A landscape with many valleys, sampled at points; each row gives a point and its height.
A ball rolls from a point to the lowest of its 2 nearest points, and stops where none of them is lower. Distance is the straight distance between rows; heights are no part of it.
(1852) h=516: [116  88  97 116  96 120  87 101 112 120 150  78 109 102 109 120 101  66
 108  90]
(12) h=331: [ 93 109  99 120  76  70 108 107  95 137  82 106  86  74 106 134  81 104
 103 108]
(1626) h=74: [ 78  89  98 128 119  64 112  90 122  94 124 107  64  94  73 116 111 132
  78  99]
(2506) h=295: [ 88 101 103 106  72  80 117 107 123  94  75 133  78 100  84 124 104  86
 132 125]
(1867) h=361: [ 85 117 101  64 116  83  98 120  79 112  96 108  85  96  99 116 114  54
 129  88]
(2715) h=275: [ 90 107 131 132  85 101 108 127  76 107 118 128  74 109 104 105  79 125
  89  92]
(751) h=135: [ 98 103  93  70  78 117  68 114  71 123  49 114 125 109  81  87  73 107
 114 103]
(2717) h=360: [ 88 112  93  98  81 100 109  89 118  75 108  85  76  87 147  99 120  69
 109 130]
(1993) h=150: [ 69 104  66  92  61  82 100  71  83  86  57 121 105  89 119  88  90 120
 114 120]
(1324) h=303: [102  99 112  96  70 107 118  94 130 114  70 128 155 103 138 133  66  71
  92 124]
(1922) h=264: [ 78  93 102  95 139  72 111  90 163  69 105  67  51 117  67 118 115 128
  79 118]
(510) h=199: [101 127  60  93 105  70 108 100 108 103  91  82  65  56  76 136 119  83
 112 104]
(1971) h=237: [ 68  89 110 114  68 100 120  84 120  91 110 104 119 120 112 129  92  95
 128  97]
(416) h=224: [132 111 134  88 123  91 141 113 107  91  96 101 101 113  94 101 120  73
 121  78]
(58) h=312: [ 83 102  88  94 106 112  91 111 107 105 117 106  91  84  65 133 103 101
  85  94]
(770) h=111: [100 102 103 113  87  98 104  95  77 137  86 127 115  75 136 102  77  90
  63 121]
(2752) h=102: [ 74  90  97 148  99  82 113  89 125  94 114  85  88  95  71 120  92 148
  90 111]
(2296) h=89: [ 98 104  60 118  89 124 119  82  55 112  99 132 137  96  78  98  89  94
 108  91]
(2144) h=48: [100 111 125  85  98 132  94 116  97  76  79  74 115 111 105  67  96 127
  92  89]
(1781) h=271: [ 51 102 105 145  99  89  75 115 100 122 117 102  89 118  93  73 108  88
 102  86]
(1256) h=77: [110 102  88 105 101  86 103  91  80 131  68  95 120  79  98  85  98  95
  96 100]
(2640) h=49: [117 100  70  69 115  57  88  80  54 114  92 104  69  77 112  71 116  96
 106  86]
(2530) h=227: [107  73  83 103 112  92  91  82  62 141  72 153 136 110  99  56 101  84
  87 115]
(1272) h=320: [100 132 111  68 109  94 107 123 123  62  83  63  49 108  85 117 108 123
 104  99]
(2160) h=105: [ 96  97  96  73 113  85  62 103  93 117  86  95  85  79  99  71 118  89
  88 104]
(791) h=341: [ 74  78  85  93  97  80  99  83 124  83 139 103  69 115  89 142 110  93
 123 103]
(2200) h=665: [136 105 145  81  86  96 127 121  95 102  70 103  94 109 117 109  88 104
 116 105]
(2705) h=223: [ 98  83  87  90  87 106 113  63 118  85  90  75 135  69 114 121  97 128
  88 114]
(1050) h=258: [ 71 100 153  94 101  65  91 121 130 106  85  87  75 114 129  92 114  84
 114 115]
(915) h=266: [112 108  89  78  92 135 110  91  94 105  91  86 139  60 107 127  92  98
  72 107]
(1565) h=318: [ 87  93  85  97  92 127 100  82  74 144 102 125 167  95 126 124  68  69
  64  96]
(150) h=384: [ 80 105  77  59 145  76  89  80 105  76 134  71  69 105  88 135 113 112
  98  54]
(76) h=376: [ 53 108  71 110  69  55  88  78 102 134  52 119 125  85 122 104  72  91
 104 108]
(2292) h=290: [138 102 109  97  86  75 124  98  77 121  52 109 106 116 136  70 100  69
 135 116]
(2179) h=142: [ 59  99  99 122  76 106 134  81 112  79 101 135 113  84 108 127  95 116
  78 124]
(1928) h=204: [111 114  93 103 114 109 135  89  53  90 148 101  98 110 116 100 110  80
 109  52]
(1883) h=25: [110  77  94 112  95 122  67  92 127  76 115  57 117 109  89  95  85 155
 107 117]
(1817) h=382: [129  91 118  82  96 135 111  96  87  95 124  94 123 109 136  98  96  84
  96  93]
(399) h=306: [ 87 107 110 133  96 127 120 109 108 117  92 129 146 105  88  98  95  65
  90 101]
(1701) h=270: [115  78 125  93  90  73 121  91  83 119  52 138 123 132 118  68  93  86
 127 110]
(2113) h=356: [ 91 120  77  73 129  83  81 112 129  79  79  82  66 114  49  90 134  84
 125  87]
(2478) h=262: [121  85  88 101  81  97  79 100  74  91 106 122  79 103 102  79  86 129
 107 110]
(468) h=221: [133  99  72  90 108 119  72  99 102  76  94  78 103  92  67  82  93 142
 106 100]
(1023) h=371: [113 117 103 141 102 130 116 132  87 112 131 102 105 116  64 119  89  89
 110  72]
(760) h=330: [138  97  80  97  91  89 114  95  94  98 100 105  86  83  85 122  95 110
 115 103]
(758) h=196: [ 95  80 101 105  81 102 104  71 110 103  74 109 150  85 124 104  75 125
  83 115]
(1287) h=332: [131 102 110  88 116 102 119  88  86  90 104  98 101 100 143  51 132  65
 102  95]
(2440) h=126: [ 86  96  97 105 114  88  66 107  90 107 113 109  63  84  98  67 112 113
  67 104]
(1864) h=88: [ 84  96  86  69  92  71  91  77  67  97  88 100  88  91 123  78 113 102
 119  90]
(903) h=40: [102  84  87 146 108 101  76  93 123  80 122  74 105 115  73  68  99 145
 110 104]
(1400) h=396: [ 95  90  96  51 143  63  85  94  94  89 139 101  66 111 104 130 113  88
 116  55]
(1221) h=70: [ 60  96 146 113  97  86 125  94 115 109  90 128 124 101 137 101 102  81
  79 104]
(2041) h=296: [118 119  95 116  84  74 135 112  95 106  82 110  71  74  89 136  95 104
 112 106]
(604) h=507: [ 87 104  67 139  98 108  91  95 117 120 139  74 104  83  83 122 112  66
 106  94]
(1853) h=83: [108  90  91 107  68 126  58 100  94 112  86  99 138 101 128  91  54 130
  94 123]
(1490) h=392: [ 49 123 125  87  79 108  95 115 114  89  91  59  90 122 133 111  94  98
 111 106]
(99) h=136: [101 102 109  98  87  98  88 102  79 143  68 106 142 136 140  75  72  64
 116  95]
(496) h=291: [114 103  77  86  95 143 114  81  74 126  92 102 169  81 113 121  79  82
  75 103]
(948) h=222: [118  96 110 109  99  87 131 111  87 131 107 156  87  86  83 143  94  76
  95 112]
(2476) h=104: [ 90 103  94 132  88 143  93 104 120  79 107  81 136 108  89  88  93 110
 105 108]
(2653) h=251: [ 89  92 128  91 106 100 131  98 100  90 102 123 119 127  86  99 118  80
 127  78]
(871) h=100: [ 91 112 158  92  97 121 119 116  93 104  83  79 135 114 124  96  88 111
  88  76]
(444) h=345: [102 107 113  89  92 110 109  90  97  80 119  93  96 100 161  76 121  62
 105 106]
(2427) h=370: [ 73 109  74  53 112  83  63 104 120  88  89  61  66 109  72 107 121  93
 127 100]
(1121) h=156: [ 97 122  91 111  98 125 144  90  51 101 113 104 133 114 116  91 103  73
 114  64]
(2610) h=98: [ 89 105 113 119 102  86  99 117 107 101  80 114  79  95  76  79 109 114
  92 107]
(2106) h=69: [106 108 136  76  85 123  97 115  99 100  51  79 138 118 126  73  83 106
 106  99]
(1502) h=413: [109  92  63 123  69  95 111  56 101 101  59 101 170  98 124  86  70 112
 120 115]
(2433) h=625: [114 114 106 129 101 116 100 110 121  84 107  58  91  69 115  90  99 132
  66 124]
(533) h=495: [101 119  78 147 108  82 126 102 104 118 122  79  93  76  82 123 112  76
 109  79]
(762) h=241: [136  71 118  92 110  56  93 103 108 138  93 118  84  99  99 104 108  77
 112 110]
(2446) h=285: [ 91  95  98 128  93 128 129  91 110  81  97 138 141 112  76  91 106  83
 111 103]
(2662) h=84: [111 102  89  93 127  67  79  95  65 136  86  91  87  81 108  51 120  84
  89  89]
(1888) h=277: [105  94 109  77  84  75  95 110 113  89  75 119  70 122  85 101 111  87
 152 109]
(2172) h=123: [ 91  91 107  59 126  74  88  95  80  97  93 115  87 110  86  76 120  99
 109  69]
(820) h=181: [140  97  74  88 131  84 120  80  92 109  94 106 105  81  95  71 139  50
 105  99]
(1935) h=231: [ 54 102 110  86 151  46 122  90 116  86 117 107  68  94  77 131 127 107
  88  73]
(834) h=202: [104  91  77  64 114 119  69  97  91  94  99  88 115  97  55 100  99 129
  93  76]
(291) h=152: [145 113  78  69 141  84 107  97 102  96  95  87  87  87  87  91 131  64
 109  78]
(487) h=125: [ 86  80  97 112 111 109 102  88 138  70 124  88  97 104  69 111 108 135
  85 112]
(2652) h=352: [125  88  60  77 105  75 100  73 110  75 107  98  72  80  77 131 102 130
 113  95]
(189) h=346: [ 69 117  88  78  93  94 102 106  66 130  88 123 110 100 100 126  96  51
 131  86]
(1611) h=78: [113 133 117 111 111 117 130 115  58  92 112  81  96 105 116  72 102 112
  92  61]
(2168) h=239: [119 104  79  59 110 106  71 104 112  57  85  83  67 105  76  80 109 136
 104 102]
(724) h=116: [105  89  90  99  74  88  84  76  81 134  72 100 144 102 155  91  57 106
  92 107]
(94) h=342: [110 129 109  93  98 123 113 127 129  74 100  54  71  96  82 138  96 129
  88 105]
(1842) h=305: [114 109 110 115  90  96 122 114  75 111 125 120  71  93 116 123  93  93
 101  96]
(232) h=565: [ 96  96 117 119  89 122  77 126 119  97 155 100  61 109 113 118  97  91
  82 120]
(2020) h=205: [135 105 100 122  93 127  99 110  98 136 103  83 133  88 115 111  83  75
  91 109]
(34) h=471: [106  75 100 120 107  55 108  69 108 122 110  94 100  81 120  96 115  89
 104 100]
(1722) h=226: [124  80  95 125  96 120  59 111  96 102 111 104 115 120  85  59  88 117
 116 109]
(2052) h=240: [141  94 118  90  88 117 100 116 105 143  84 103 124  90 117 135  78  69
  94 128]
(2694) h=393: [ 79 107  68 107  73  75 115  66  95 121  47 111 150  92 118  96  81  88
 118 100]
(1044) h=189: [162  98 138 112 132  86 137 124 110 114 103 105  95 120  80 111 103  88
 103  80]
(1428) h=188: [ 75 107 130 117  91 106 113 121 127  75 108  88  81 146  75 106 102 112
 130  92]
(1268) h=278: [ 85  98 108  59 132  67 107  90 151  64  93  50  54 120  87 123 118 124
 103 108]
(2579) h=39: [110  86  89  90  88 125  61  95 118  72 111  62  95 107 112  78 101 123
 105 122]
(2512) h=260: [128  86 104  81  90  73  82 108 105 103  89 105  64  97 111  93 106  94
 121 118]
(2699) h=232: [100 130  71  69 128  78 121  88  97  86 109  75  76  56  95 134 125  87
  92  81]
(2546) h=154: [142  84 142 120 121  87 129 113 100 109  94 122 104 113  94  79 104 107
  94  98]
(1894) h=94: [104 115 141  75  83 118 128 114  96 110  39 112 148 111 118 105  74  99
  96 105]
(1381) h=190: [111 119  98  73 114 110 102  99  79  62 100  85  72  82 115  72 111 134
  67  91]
(578) h=616: [128  98 131 124 112 119 103 110 133 100 121  68 104  80 126  87 113  94
  65 117]
(1800) h=255: [ 99 104  76  86 106  93  70  95 106  64 104  80  52  99 100  66 117 124
  93 117]
(118) h=66: [ 98  99 103 107  85  81 118  95  69 150  85 163 112  92 152 119  70  67
  68 126]
(2660) h=99: [106 106  88 116  79 105  67 120 105 104 103  91  80 123 104  71 107  66
 144 107]
(1825) h=399: [104  98 123  81  88 129 132  89 106  82 108 111 127  96 140 112 105  74
  89 108]
(1311) h=431: [116  93  81 113  84  96 126  59  82 102  67  86 157 104 126  68  94 101
 125  95]
(60) h=144: [ 75 121 107 126  90 102  96 109  96 126  82 116 101  57 131  97  85 101
  39 125]
(1205) h=587: [129  97  92 106 104 120  89 109  98 101 144 104  75  70  99 126  94 110
  61 111]
(1095) h=47: [ 98  90 122 104  96  92  98  86 110  73 119  59  77 105 146  76 106 133
  87 107]
(1129) h=76: [140 105  85 148 120  87 110 108 130  92 108  92  84  86  60 102 103 124
  99 102]
(835) h=143: [ 86  93  90  91  91 132  98  94 133  67  99  92 109  96  78 119 104 115
  91 127]
(343) h=140: [ 68 116 149 106  88 115 134 110 106  86 101  83 107 105 133 122  90 116
  82  95]
(2676) h=220: [141  79 129  98 127  58 105 114 119 116 109 109  76 113  87 111 109  91
 118  80]
(1330) h=380: [ 94 107 121  96  78 101  96 109 109 103 102  78  95 110 137 110  95  79
 124 102]
(1990) h=208: [143 123 112 120 130 114 131 131  76 116  90 110 105 107  68  85 101  95
  89  83]
(648) h=325: [ 48  93  90  95  75 109  89  80 110 103 120  82 107  97 115 156  76 116
  88 105]
(2470) h=133: [142 110  77 144  86 111  87 122  93 117 111  89  85  90  95  90  89  87
 117 116]
(235) h=80: [ 65 101 112  62 121 105 111  93 123  64 117  78  89 115  97 113 126  94
 101  93]
(61) h=178: [137 109 103 136 117 118 123 121  81 127  74 107 141 106  49  89  84 113
 107  97]
(1187) h=155: [113  86  93  82  78 102  53 117  84 134  75 103 102 104  82 107  72 111
 119 105]
(155) h=233: [ 97 114 109 129  87 100 116 115  57 122 110 104 101 112  91 111  73 123
 111  67]
(25) h=481: [102  89  76 130 123  62 122  71 112 106 129  92  95  75  92 108 127  85
 101  83]
(1249) h=96: [ 90  73  99  97  81  99  55  87  98 129  82 112 138 106 131  79  69 112
  85 112]
(1162) h=460: [ 99  75 104 110  98  46 104  62  90 124  95  98 109  98 149  70 113  80
 122  98]
(1109) h=235: [135  76  82  95 119 108 104  85 111 101 103 113 127  89  65  96 114  89
 102 102]
(2253) h=210: [ 77  97 112  96 139  43 115  94  99 111 116  99  82 104  73 127 110 112
 108  47]
(2426) h=598: [131 102 105  88 134 120 102 107 119  80 133  96  82  75 100 113 116 103
  50  95]
(2701) h=182: [ 99 106 107  90  84  99  70 133 100 135  90 102  78  96  92 128  83  83
 110 107]
(1093) h=391: [128 125 101 120 116 117 130 125  97  89 130  93  88 102  68 135  94 103
  99  63]
(330) h=272: [ 67  93 101  97  85 118 125  82 100  67 103 136 126 128  93  91 113  82
 127  91]
(1828) h=106: [141 114  82 154 110  97  90 128 107 119  93  91  88  87  62  84  93 108
 108 109]
(2149) h=292: [ 58 106 109  60 117  90  94 108 141  64  92  60  60 145  67 111 113 110
 122 111]
(1215) h=119: [126 130  99  51 153  94 104 115 102  73  93  90  75  99  93  94 130  76
 101  65]
(585) h=362: [110 101 105 100  94 148  92 100  83 111 127 106 131  97 142  89  93  63
  69 107]
(2555) h=115: [ 77 103  92  99  83  99  49 117 115 102 104  72  64 122 101  83 106  89
 127 113]
(247) h=114: [ 66 109 112  95 121  78  91 103 101  90 121  89  53  89 121  85 124 102
  73 106]
(2667) h=185: [114  92 116  85  84 114  99 102  56 108  77 121 118 117 124  71  76 123
  99 100]
(2646) h=124: [ 50 114  86 129  80 132  92  98 114  75 102  87 110 107 100  92  89 121
  87 122]
(1575) h=172: [117 115  73  85  97 110  93 103  60  98 124  99  75 100 104  99 101  88
 115  79]
(1105) h=279: [ 86  71 142  77 118  77  93  97 128 101  88 113  91  93 106  92 120 110
  73 117]
(1914) h=153: [101 107  82  50 142  64  88  92  71 104 101  99  83 101  75 108 108 109
 113  44]
(1780) h=120: [ 66 101  80  82  78  66 108  57  73  88  72 115  99  78 150  75 108 107
 103 107]
(2400) h=41: [ 85  62 105 114  91 116  55  89 122 101 107  87 141 113  91  88  81 139
  99 112]
(2568) h=301: [111 100  73 109  97  85  79 107 123 104  72 118  77  78  77  74 128  72
 110 136]
(2498) h=268: [121  71 108  92 110 125  89  95 101  88  98 131 125  78  89  90  92 138
  62 130]
(2376) h=319: [115 110  87  88 128  92  84 119 133  97  78  97  82  84  61  73 138  67
  95 110]
(735) h=353: [ 79  73  96 110  76  95  86  85 121 102 146  93  84 110 118 139  94  91
 115 111]
(1558) h=207: [ 92  81  96 111 117  94 101  85  51 139 112 155 119 105 103  71 105  78
  77  94]
(2327) h=186: [ 97 116 120 102  91 101  96 137  62 128 105 103  84 132  89 108  80  94
 132  63]
(950) h=369: [100  92  66  59 113  84 107  66 100  68 121  84  87 105  81 138 107 120
 123  63]
(2122) h=448: [121  79  93 112  75  76 111  66  92 102  85  98 120 107 143  71  97  93
 133 106]
(1349) h=314: [149  98 107  91 100  91 127  97  86  94  88 103  94 109 121  73 114  79
 125 104]
(1131) h=249: [ 66 108  98  86 155  58 114  84 133  64 111  83  47 115  79 105 126 121
  76  86]
(678) h=276: [ 86 112 116  71 116  80 120  99 109  91  79  88  93  78 102 109 123  95
  95  94]
(1038) h=206: [120 101  81  98 101 111 104  84  61  77 157  97  79 107 124  93 103 104
 105  68]
(653) h=294: [ 81 117  88  82  94  98 102 100  99  95  86 102  88  68  94 117 110  95
  87 112]
(868) h=547: [108  98 117 117  96 127  70 121  98 102 120  84  96  99 116  80  89 119
  75 105]
(1262) h=274: [116  91 126  95  69 126 102 105 127 117 102 114 129  95 142 143  69  79
  84 131]
(1646) h=113: [121 132 108 128 100 139 137 117  59 103 100  96 122 112 112  71  94  87
 101  79]
(567) h=250: [ 87 120  99 126 105 111  87 123  72 123 107  94 102 109  88  71 103  84
 102  74]
(1341) h=160: [101  98  85  84  86 141 100  96 122  80 106  93 130  99  67 136 103  90
 114 102]
(2082) h=145: [ 24 105  91 124  98 113  96  91 122  80 106  74  95 130  77  89 107 114
  96 113]
(755) h=79: [157  86 107  93 109 130  86 109 109  79 140  79  97 126 101  95  96  98
 117  82]
(351) h=327: [ 79  99  82  97 107 102 107  96 111  73 132 114  72 106  65 134 110 110
  99  88]
(169) h=169: [ 99 118  55  95  82  97 101  89  93  93 110  85  79  83  89 125 110  79
 134  97]
(1492) h=387: [ 87  96 108  74 128  68  81 107  98 110 135  84  67  93 116 121 115  79
 104  81]
(1673) h=257: [ 64 115  82  65 130  69 120  72 112  78  94  70  88  69  97 116 137  93
  96  92]
(1542) h=201: [117  82  69 101  98 144  80  92  80  96 134 120 126 119  85  74 109  74
 113  93]
(2272) h=68: [ 62 101 111 119  91  90  96  98 107 113  76 101 119 101  99  84  97 106
  94 100]
(2314) h=149: [ 90 108 109  87  80 119  80 114  77  99  90 119  86  86 128  93  85 115
  73 122]
(1449) h=230: [128 117  97 134 131 114 109 121  70 126 121  91 107 114  77  74 105  82
  97  59]
(20) h=242: [102  95 150  99 117  63 100 122 127 109 104  83  75 119 105 101 115  92
 120  87]
(56) h=326: [ 73 110 112 130  74 127  98 116 112 106  88 118 135 129 103  91  82  80
 113 102]
(1253) h=576: [116  87  86 127  86 129  79 105 123  98 148 102  86  79 108 125  91  97
  76 136]
(1250) h=167: [ 96 120 115  66  86 119 106 109  75  72 102 101  69  79 130 108  96 131
  68 111]
(1981) h=329: [ 63 130  93  90  67  95 115 107  87 107  69 140 103  99 118 130  86  56
 127 110]
(1714) h=310: [ 55 106  82  82  88 101 105  79 116  97  98  89 107  72  98 150 105  94
  92 112]
(254) h=183: [ 92  97 105  82 136  65  88 102  79 114 102  99  85 106  67 102 100 137
  89  45]
(1603) h=52: [113  82  74 137 128  73  95  86 131  77 129 113  70 100  61  96 115 128
  93  97]
(2083) h=71: [ 78  77 131 106  94 102  88  97 117  75 128 104  72 120 132  76 108 119
  82 121]
(2110) h=16: [111 100 131  97 103 104 107 103 102  83 108  59  99 116 122  82 101 129
 102  77]
(1238) h=34: [ 76 105  85 117 100  87 111  77 103 106  92  93 123  85  97  88 116  86
 109  90]
(372) h=225: [121 101 102  83 111 108 124  92  98  46 100 133  79  93  97  73 121 125
  82 109]
(741) h=269: [ 95  86 153  66 109  72 103 104 128  85  88 102  79 101 137  90 125  91
  95 119]
(1820) h=128: [ 90 126 108 114  87  98  96 119  86 110  69 103  84  76 124  74  95 107
  74 119]
(656) h=526: [128  93 101  96 123 112  82 113 113 112 138  74  98 100  88 120 103  88
  91  75]
(993) h=121: [ 93 105 120  69  85 119  80 126 121  81  94  67  86 136  88 109  99 103
 134  93]
(2636) h=165: [132  83  90  76 149  79  88  97 100 106 118 139  77  91  73  95 122  83
  71  85]
(135) h=51: [122  93  72 133 113 131 108  90  71 109 106 125 151  96  64  82  87 112
  99 104]
(812) h=607: [110  95 125 115 127 115 115 103 144  78 127  88  96  86  95 101 124 106
  54 111]
(2557) h=56: [ 59  96 131  76 124 117 113  87 118  77 121  82 123 107 120  90 133  76
  86  86]
(2362) h=141: [106 108  66 124  86 116 114  85  70 120  97  92 139  71  95 116  80 108
  92  94]
(2055) h=244: [136 101  86 119  91 121  89 106  62  94 111  96 101 105 104  65  79 132
 109  97]
(787) h=367: [ 67  93  53 112  85  94  94  75 108  90 115 107  84  82  75 118 111 104
 101 119]
(1552) h=357: [ 75 102  84 114  68  65 108  86  95 141  73 132 112  79 121 137  69  86
 101 113]
(2140) h=311: [ 54 110 101 102  60  86 117  98 121  91  77 137  92 101 117 137  90  81
 113 131]
(1957) h=365: [ 83  92 113 113  81  99  93 102 127  81 129  73  72 126 123 111 101 101
 119 115]
(1424) h=243: [134  87 102  91 109  97 104 103  80  82 100 148  77 103  89  74 106 114
  94 109]
(2317) h=211: [146  91  72  94 113 118 119  84  87 114  89 108 141  96  90  82 117  58
 109 111]
(1593) h=253: [114  75  99 115 101 105  98  87 117  91  98 117 124  91  87  86 105 113
  94 120]
(684) h=379: [ 83  87  53 101  98 102  69  80 131  92  99  75  99  76  59 113 108 122
  92 128]
(1884) h=261: [ 94 106 104 125  91  97 119 108  89 134 113 132 103  87 107 129  93  65
  91 103]
(1263) h=366: [137 119 112 115 106 133 114 130 120  88 124  69  94  93  78 138  85 121
  89  89]
(1747) h=59: [ 99  91  97 143  83  90  82 101 118 103  99  74 104 117  92  80  91 116
 133 102]
(2252) h=180: [ 98 102  67  95 104 124  93  87  83 108 102  82 133  78  68 110  98 110
  90  81]
(441) h=634: [128 106 110 136 110  91  99 117 113 102  87  91  88  63  90  85  92 147
  67 130]
(1759) h=127: [109  83 131 120 104  71 109 107  91 127  77 131  98 101  98  83  95 110
  91 108]
(1075) h=555: [ 91  94 118 120  75 136  65 119 106 105 132 109  97 108 132 109  74 100
  74 123]
(667) h=263: [ 66  88 109 128  71 110 117  84 126  81 116  79 117 123 100 134  78 136
 116 104]
(2071) h=148: [110 100 100  53 144  74  84 104 105  82  91 121  63  92  80  89 126 105
  77  83]
(421) h=273: [ 88 126  60  99 111 106  94 101 106  58 110  97  45  80  85  75 128 108
  75 121]
(748) h=354: [ 40 109  49 102  88 122  82  78  88  90 128  97  97  81  92 114 107  97
  84 108]
(2538) h=304: [ 76 127  97  46 114  89 103 113 119  50  77  83  51 122  79 105 124 102
 129 103]
(2607) h=81: [109  94  68 135  92 141  87  84  97  99 107  93 164  97  85  80  85 108
 109 107]
(2191) h=91: [ 66  88 117 100 112  87  81 104 102  88 144 109  52 122 110  92 111 112
  86  96]
(524) h=184: [119 101  76  88  95 140  88 105  89  90 118 100 118 116  65 105  99  90
 124  81]
(682) h=302: [ 98  80 108  78 110  77 109  95  99  92 108 156  73  98  77 120 113  99
  98 100]
(577) h=168: [140 108  88 136  89 133  85 125  89 133 119  95 104  77  98 116  73  94
  85 120]
(379) h=374: [101 116 123  73 123  69  80 134  81 127 106  96  61 101 111 108 107  71
 113  82]
(2477) h=343: [110  85  96 101 107 141  91  92  66 144 117 113 158 111 121  94  83  66
  71  96]
(963) h=82: [100  86 116 129  85  89  83 109 106 111 109  92  99 140 105  72  99  82
 147  88]
(1137) h=36: [128 129 124  91 127  87 128 116  74  87  91  80  77 103 103  78 104 124
  92  59]
(1304) h=151: [116  89 112 116 111 119 106 104 107 114  90  97 151 114  62  93  94 108
 110  81]
(2058) h=643: [147 104 116 112 109  78 107 116 112  82  81  86  69  86  90  93  90 155
  94 110]
(1266) h=159: [112 103 106  94  80 104  84 108  59 128  72  94 112 125 128  68  75  97
 122  94]
(941) h=541: [100 107 127 120 116 110  72 120 108 117 119  46  97 100 118  70 106 102
  76  83]
(1638) h=381: [ 90  98  71  78  95  95  61  99 137  95  74  51  89  89  71 106 111 108
 113 120]
(717) h=60: [106  72  96 101  88 135  51 102  98 109 116 104 131  96  92 108  68 135
  84 116]
(229) h=200: [ 85  96 100 113  84 129 112 106 123  57 118 105 100 142  68 101 106 100
 139 101]
(1340) h=62: [121  67 112  87  72  78  94  86  76 139  89 136 107 100 150 124  60 108
  92 123]
(715) h=209: [129 118 121  80 111 127 119 112  74  67  92 116  90  89 107  69 103 131
  65  98]
(2628) h=247: [136  67 100 104 108  84 115  85  69 142  64 139 136 128 114  66  93  84
 102 127]
(2492) h=259: [134 112 116 111  81  95 146 118  85 114  78 137  90  94  98 129  89  85
 113 119]
(294) h=147: [ 96 121 109  91  89 111  89 128  94 108  89  69 100 122  77 108  93  98
 135  71]
(2216) h=216: [136  78  93 102 117 145  61 109  89  96 128 113 123 118  78  60  99 101
  94  97]
(148) h=203: [ 72 109 114  82  69 107 100  93  67  93  62 119 126 122 145  70  72 118
 101  93]
(1581) h=179: [ 50 107 137  99  93  83 120 100 106 108 110  96  93  86 137 145  91 110
  71 104]
(856) h=654: [145 112 126 105  92  81 117 124 100 111  68  81  81  89 104 103  85 123
 109 109]
(1536) h=534: [117  95 115  95 133  88  63 116 102 126 120  64  88 107  95  84 104 104
  86  65]
(929) h=340: [ 28 111  57 113  73 115  87  78 110  93 108  70  97  94  96 132  89 110
  94 119]
(946) h=85: [123 134 102  49 120 102 119 113  67  77  82  89  79  92 104  88 112 101
 101  68]
(2222) h=187: [126  79  89  88 135  98  88  94  60 123 123 142  97  96  90  75 112  89
  66  91]
(2505) h=337: [109 124  71 105 127  97  97 117 113  95  77  90  91  92  38  81 125  85
 109  82]
(115) h=162: [ 43 104 119 124 107  93 119 104 123  87 105  88  94 127  75 102 111 111
 106  88]
(1778) h=101: [ 59  92 100  73 115 109  88  93 105  87 113  84 108 115  77 107 112 109
 100  74]
(157) h=27: [ 55  96 154 105 119  96 124  97 120  87 121 112 109 116 128  91 128  70
  88  90]
(854) h=245: [102 106  71 107  82 123  97  83 116 100  91  61 134  61  95 125  91 112
  88 116]
(1497) h=110: [ 93 102 103  93  93  84  96  95  96 139  65 100 130  98 123 101  92  66
 111 101]
(2612) h=117: [ 91 110 111  75  78 115 100 113  87 108  29 127 140 104  90  93  74 115
  97 111]
(680) h=215: [ 88  85  94 132  71 112 108  88 133  75 114 101 109 129 100 102 106  85
 141 112]
(504) h=122: [ 66  87 112  99 108 125  99  93 117  93  97  89 149 114  60  95 107 116
  97  77]
(2545) h=286: [ 90 112  71 110 106  92 100  98 122  74  84 113  65  74  77  70 136  92
  87 133]
(2461) h=107: [ 63  92 120 121  86  85 141  77 105  96  79 153 130  95 119 107  92 104
  82 108]
(1012) h=103: [134 105 108  76 103 121  84 122 121  74 120  71  82 138  85 105 103  88
 136  77]
(2595) h=193: [ 83  99  96  93  83 101 128  98  90  97 101 161  90  89  74 144  98  91
 106 107]
(1374) h=18: [107  76 100 100  82  73 118  70  82 140  75 150 136 101 155 112  67  87
  83 123]
(843) h=289: [ 76  84 128  70 105  73 103  97 108  87  76 144  79  95  87  97 115 120
  85 115]
(1175) h=347: [ 73 114 124 131  92 134  93 138 101 117 114 108 110 123  80 110  88  85
  98  86]
(2146) h=138: [101 112  85  81  96  94  72 120  94  98 118  79  60 110  96 109 104  86
 127  87]
(2673) h=281: [104 102  95  92 100 124  76 111  86 103  72 107 115  66  84  90  81 145
  61 124]
(2331) h=170: [ 96  88  94 107  82 115 125  88 113  82 117 137 102  82  89 141  98 105
  92 122]
(1964) h=171: [ 77  92  77 111  74  99  92  72 109  78  62 114 127  81 107  85  83 144
  90 134]
(21) h=146: [121  75  85 126  70  70  79  83  84 151  78 110 131 121 137  88  57 100
 122 113]
(623) h=57: [141  84  99 101  83 124  73 100 105  93 124  67 110 115 126  82  94 100
 120 102]

Where does a ball stop that starts at each point below?
(1638) => (135)
(1817) => (2640)
(1023) => (1238)
(2717) => (2172)
(856) => (2041)
(656) => (2041)
(1825) => (2172)

Call two points neighbours if one is among the 2 nearest of the other. Go from one point of each pair to the other, from neighbour to neighbour, staying as low as possible. Name the highest point that can't be avoided.
(1374) and (1603) => (2478)
(1374) and (1820) => (60)
(2110) and (2640) => (2440)
(1137) and (1883) => (1038)
